Each row is a point on a landscape with many valleys, with its height.
From any point a ball rolls to the lowest of the 5 points nearest to it. It stops when none of these is lower. Distance is the straight distance between rows; heights are no part of it.
(468) height 184: [  2  17 -11 -16 -17   4 -31  30 -11   2 -23  17  10  11  12  44  15   2
 -12 -14 -14  20]
(766) height 253: [ -6   3 -11  19   3  12  14 -27 -11  -7  10   4  -5  -3 -29 -21  11  18
  -9   9 -16  10]
(742) height 387: [-13  -5  -9 -17  30  -8 -13 -11  -5   9  10 -13  15  14   8 -51  21 -40
  29 -16 -17   0]
(938) height 207: [-12  15  30  18  15  -6  10  -4  15   3  20 -25 -20  14  -2 -35  -8  16
   8  10 -33   3]
(268) height 662: [  6  17 -34 -11 -21 -13 -21  25 -13   3 -19  -2   7  -3  24  21  15 -16
 -12 -10   9  -3]
(785) height 59: [  4   9 -35 -12  14 -13 -22   5  10  19 -39   7   3   8   7  23  -5 -14
   9 -11 -35  31]
(544) height 128: [  2  -3  -4  20  -4   8  25 -16   3  16 -15  -2   2   0 -25 -16  -1  34
 -14  24 -20  17]
(37) height 538: [-24  -8 -20   3 -19  -5   6  -3 -16   5 -16  14  19  -2  26 -18  19 -27
  -3 -26  22 -22]
(275) height 364: [ 24  -4   2  -2  11 -13   5  11  20  31 -33 -21  11  -7  15  24 -25   4
  -7  24 -24  20]
(472) height 434: [  3   8 -20 -10 -17   3  -5  10 -13  -3   0   4  19  -8  23  21  15 -17
 -15  -2   7 -20]
(177) height 551: [ 33  -2 -10 -18 -57   4  11   9  -1  16 -29 -17 -35   5 -38  43 -14  24
 -27  13   8  12]
(615) height 627: [ 27  12  12 -10  -6  -9  -6  27  17  12  -5   9 -12  12   6  55 -16  11
  12   4  21  -9]
(496) height 425: [-20   0 -18 -12  12  -3  -3 -19 -17   4   2   4  17   2  -5 -48  22 -38
  25 -16   6   6]
(340) height 243: [  5 -12  22  23 -25   5  38  -6   6   6   6  -4  -8  -3  -2   7 -29   5
   3  22  21  -7]
(804) height 294: [ 24  14  33  17  -3  -4  15  26  19  27   1 -24   5  -3   6  11 -39  15
   9  19 -11  15]
(726) height 460: [ -8 -18   8  21 -21  16  40  -2 -20 -18  -5  24 -17 -16 -20 -12  -8  28
  -1  27  16   1]
(459) height 90: [-12   0  16  16  13   0  29  -3  22  -6  11   0   0   7   3 -15 -12   7
  10  -4   7 -14]
(934) height 675: [-12  -4 -37  -3  -1   4  -9  13 -45 -30  23   8   0 -15   6 -27   7 -17
 -11 -10   6   0]
(103) height 440: [  1 -46   8  -4  20   7  -1   2 -21 -47  10  12  -6 -14  -9 -17 -16   5
 -15  -3  30  -6]
(19) height 421: [ -5 -16  22 -28  17 -10 -31  10  -3  16  24 -32 -10   7  18 -56  15 -32
  31 -15 -28  -4]
(178) height 295: [  1   0   5   3 -11   5  30 -14 -10   6   9   6   6 -26   7  -6  -4  -3
  -7   5  19 -13]
(196) height 145: [ -1  17 -18   9  11  15  -1 -11  10   5  -4 -17 -14  21 -23   6  19  12
 -13   5 -34   7]
(541) height 665: [ 17 -18  39  -8  -7 -21  16  12  28  33   0 -15  12  -8  28  41 -27   4
   9   8  16 -19]
(30) height 754: [-18  -4 -51  -3 -18   6  -5   7 -27 -17 -12   8   6  -2  11 -25  18 -40
  13  -5 -10  -3]
(87) height 268: [ 10   6  24  20 -25  18  33   0  22   7   7   9 -15  -7  -2  26 -14  17
  10  30  27 -18]
(127) height 386: [ -2  33 -13  -2  13  -3 -20  16  -3  -6  -9  -2  -8  12   0  -1  16   9
  15 -16 -28   9]
(322) height 360: [-12  13  -6   2  15  -3 -10  -6 -18  -7  37  10  -1  12 -16 -13  25   0
  23 -24  -3   1]
(446) height 300: [ 10   8 -12  18  -3   2   7  -4  31  31   0 -28  17 -24  10 -13 -21  -8
 -11  21 -18   3]
(585) height 328: [ 10 -10 -16  11   0  13  21 -18 -17   4   7  -5   7 -43  -5 -17 -13   3
 -34  20  14  -3]
(626) height 183: [-15   7  23  19  -2  -8  28  -9  11  -8  25  11  -4   8  -9 -16  -5  24
   2  30  23  -8]
(129) height 428: [-25  -9  30 -14  25 -12 -14 -30   6   8  36  -2  -1   7   6 -39  22 -17
  25 -23   4   4]
(371) height 259: [  0  -6 -13  22  23  -4  14 -22   2  11  17 -16   3 -11 -15 -27 -17  -9
   0  12 -22   3]
(833) height 490: [ -8 -19 -19  -4  13  -3   4 -29 -31 -11   0  14  21  -7  -9 -24  -7 -22
  -3  -4   6   1]
(187) height 357: [ 14 -10   7 -16 -52  10  10  -9  13   5   5 -21 -14 -15  11  29  -8  -7
   3  14  30 -18]
(476) height 443: [-16 -41  23 -16  21   0  -1 -27 -11 -35  27   9  11  16 -27 -17  12  -6
  -6 -17  45  -7]
(206) height 355: [ 14  -9  20  10 -56   4  10   4   0   0   5   5 -26 -20   8  30 -17   9
   0  18  41 -38]
(440) height 471: [ 33   9  -7 -21 -45  -3   0  11   2   3 -10  -5 -17 -10  -7  49 -11  16
 -17  12  11  -3]
(526) height 618: [ 32  -4  -3 -18 -14   5  -7  15   5   9 -38   2  -9  22  -2  49 -16   5
 -16  11  -2  35]
(698) height 402: [ 17   3  -8  -6 -46   2   8  -7   4   5  -4 -18  20 -33  -7  32 -18  -1
 -13  12   5  -6]
(911) height 117: [ 14   7 -31   3 -16   6   1   0  -8  -9  -1   0  -8 -17  -1   3   3   9
 -22   5   6 -13]
(722) height 197: [ -7  11  11   4  19   3  -4 -25   9  -6  19  -1  -3  -1  -8 -29   6   1
  -1   0 -28  -2]
(969) height 492: [-16 -21 -18   4  13  13  -1 -27 -17 -12   3   8  12  -5  -5 -31   9  -9
   2 -21  19 -21]
(121) height 189: [-23  -1 -41   1  17  11 -11 -23 -22 -30  19   4   0   3 -20 -45  30 -25
  33  -3 -26  13]
(493) height 441: [-16 -41  17  -3  36   0   0 -26   1  -8   4  11   5  14 -13 -30   7 -17
   8 -22  19   3]
(216) height 351: [ -7 -25   7   8 -13   6  23  -3  -5 -13  13  12 -11 -22  -5  -1 -10   0
 -26  -1  40 -27]
(800) height 545: [  2  14  20  -5  28 -17 -32  24   9   8 -14   2  -4  13  13  34 -11  30
   8 -14 -27  23]
(172) height 147: [ 11 -10  17  -4  21 -25 -29  24  17  22 -19 -18  17   7  31  24 -39   8
  12  13   2  17]
(739) height 356: [ -6  -2   5  29   3  22  17  11 -13 -24   5   8 -21  -2 -18  -3   1  29
 -10   9  17  -7]
(792) height 560: [  8  26 -21  -3   1   6   1   5   4   9 -32  -4  -4   5  -7  35  16   6
 -10   2 -15  15]
(775) height 116: [-18  27  20   9  20   0  -2  -3  13   2  16   7   1  -2   4 -19   5  -9
  11 -22  -4 -13]
(228) height 186: [-20   9  25  17  12  -5 -13   2   9  -1   8 -29  -3   8   0 -30 -10   6
  23  -9 -24  10]
(705) height 639: [-20  -3  11 -12  16 -18 -19  21  20   5 -28   7  25   6  25  18   0 -11
  12 -19 -21  12]
(258) height 466: [-23  10  10 -10  -4   6  -1  -5  10   2  -4  21  21  14  32  -4  27 -37
   0 -24  12 -27]
(551) height 316: [ 18  12   5  14 -26   9  25  12  -3  15   6  -7 -23  -7  -2  18  -7  30
  -6  26  20  -9]
(702) height 375: [ 29  -2  20  -4   3 -17   8  10  16  27 -27 -11  -6  21  -3  35 -26  34
  -4   6 -19  33]
(14) height 452: [-17 -41  -8 -18  26  -1 -14 -17 -21 -31  18  10  17   3 -14 -43  25 -21
   2  -1  13  -4]
(370) height 546: [  6 -30  -4  10   8  -5 -19 -17 -25 -45  19  12 -21  -8 -30 -16   3  -2
 -15  -6  17  -9]
(506) height 442: [ 15   3  27 -10   4 -15  -5  15  25  22 -25   5  -1   7   8  41 -23  29
   1  11  -1  27]
(741) height 573: [-10  23 -28  -4  -5   9  -8  10   0  -8  -7  16   5   7   4   3  26 -16
   3 -15 -18  -9]
(181) height 508: [-12  24  24 -14  21   1 -30  21  12 -10  17   6   9  32  13  -9   8   7
  31 -29 -32   5]
(660) height 209: [-12 -12  39  25  17  -2  18 -18  27  23  16 -18  11  -1   2 -26 -19  10
   0  14   6 -11]
(73) height 333: [ -6  -4 -26 -19  25   1 -11 -16  -8  -8  -5 -31  -6   6   2 -43   8 -27
  13   8 -24  15]
(329) height 558: [-13 -22 -12   4  18   6 -24  10 -47 -47  26  28 -19 -18 -24 -17  10  12
 -10 -13  14 -18]
(386) height 304: [ 13   5   9   0 -20  12  24   3  19  12 -10   0 -15  11 -26  30   4  22
 -13  17 -11  20]
(555) height 282: [-11  10  -3   6   1  11   3  -1  -1  13   9  22  13   2  18  -7   4  -6
   5  -7   6 -15]
(383) height 245: [ -9   3  -6  15  11   9  12 -10   0   4  11   1  10   6  -7 -15  10   7
   4  -7 -17  -7]
(727) height 214: [ -5  17  27  22  -1   2  28   7  16  -2 -15 -11 -13  25  -7 -11 -20  31
  -3  24 -27  17]
(743) height 463: [-16  15 -21 -10  14  -1 -24  15  10   5  -9  -8   6  21  13 -30   9 -30
  34  -3 -37  20]
(369) height 448: [ -6 -48   6  -7  23  -2   4 -43   0   1   3  15  21  -1 -11 -10   1 -11
  -8   7  31  -1]
(89) height 685: [ 20  20 -20 -19 -17  -3 -16   4  13  11 -26   5   7   8   3  48  14  -4
  -2  -1  -8  16]
(413) height 590: [ -5  23   1 -15  -1  11 -14  28  17 -10  -9  22   6   5   8  16  17  -2
   7 -32  -4  -7]
(586) height 541: [ 32  -5  29  -7 -27  -4   4   4  27  22  -9  -4  -6 -15  -2  56 -25  10
  -7  27  18  19]
(242) height 472: [  6   3 -17   9 -11   2   0   1 -13   9 -26   4  23 -30  26   7  17 -38
 -19  -1  16 -18]
(394) height 449: [ 25  19 -14 -11 -12  -2  -5  -4   3  26 -16  -8   5 -11  20  51   0  -2
 -20  22  -9  19]
(574) height 630: [-12   5   0  -3 -17  -6  -7  23 -26 -17   3  22  -4  -4  15 -19   6 -10
  -9 -21  27 -28]
(333) height 446: [ 20   4   5   4  21  -9 -22  12  17  13 -22 -15   6   6   9   5 -10  10
  10  -4 -29  18]
(578) height 321: [ 14 -11 -24   1 -34  -6   8   2 -21  -5   6  -7 -13 -33  -3  -2 -17  14
 -24  10  31 -18]
(663) height 536: [ -7  37  12   9  17   5   0  13  13  -9 -13   7 -14  30   7  26  -1  21
   4  -6 -22  -7]
(731) height 379: [  8  13  -3   7  -5  -2   9  -6  15   9 -12  -6  13 -15  12  -1  -3 -23
   0   3  -8 -10]
(353) height 414: [-10 -34  22   5  14 -10  20 -34  -4 -11  -1   4   5  -9 -15  -4 -24  -3
  -1   0  43 -20]
(949) height 221: [-15  30   9   6  15  -4   9  -4   1  -6  22 -21 -15   6  -8 -10  18  24
  14 -11 -29   3]
(256) height 272: [  1   8  -6 -10  15  -3 -18 -16  -2   6  25 -26 -20  19 -15 -46  17  -4
  17   3 -45  15]
(786) height 552: [ 29   6  -7  -6 -28   4   5  36 -17 -11   9  -3 -17  -6 -11  30  -8  21
 -24   2  22 -17]
(237) height 738: [ -6  17  -2 -19  17   0 -31  35  -8   3 -17  28   9  27  12  36  11   3
   2 -27 -17  35]
(677) height 78: [ -5  13  -4  -8 -22 -10 -19  19  11   2  -8  15   4   1  32  39  21 -25
   0  -6  24 -32]
(466) height 435: [ 17 -19 -21  15  -1   1   2  -7 -30 -36   8   6  -4 -19 -32 -21  -3   1
 -25  12   2   7]
(163) height 411: [-34 -26   8  -6  20  12 -16 -20   1 -11  40   9   8  14  -5 -26  22   0
  13 -28  17  11]

For each start below, name the point where the ball stops.
(476) => (459)
(493) => (459)
(369) => (459)

Call two points neighbours if one is among the 5 nearest of the other. Go from one point of each pair to the other, from neighbour to neighbour, staying as low as possible. Name the highest point that can't be avoided.
(544) and (468) => (792)
(459) and (544) => (727)
(677) and (459) => (472)
(196) and (121) => (73)
(911) and (544) => (178)
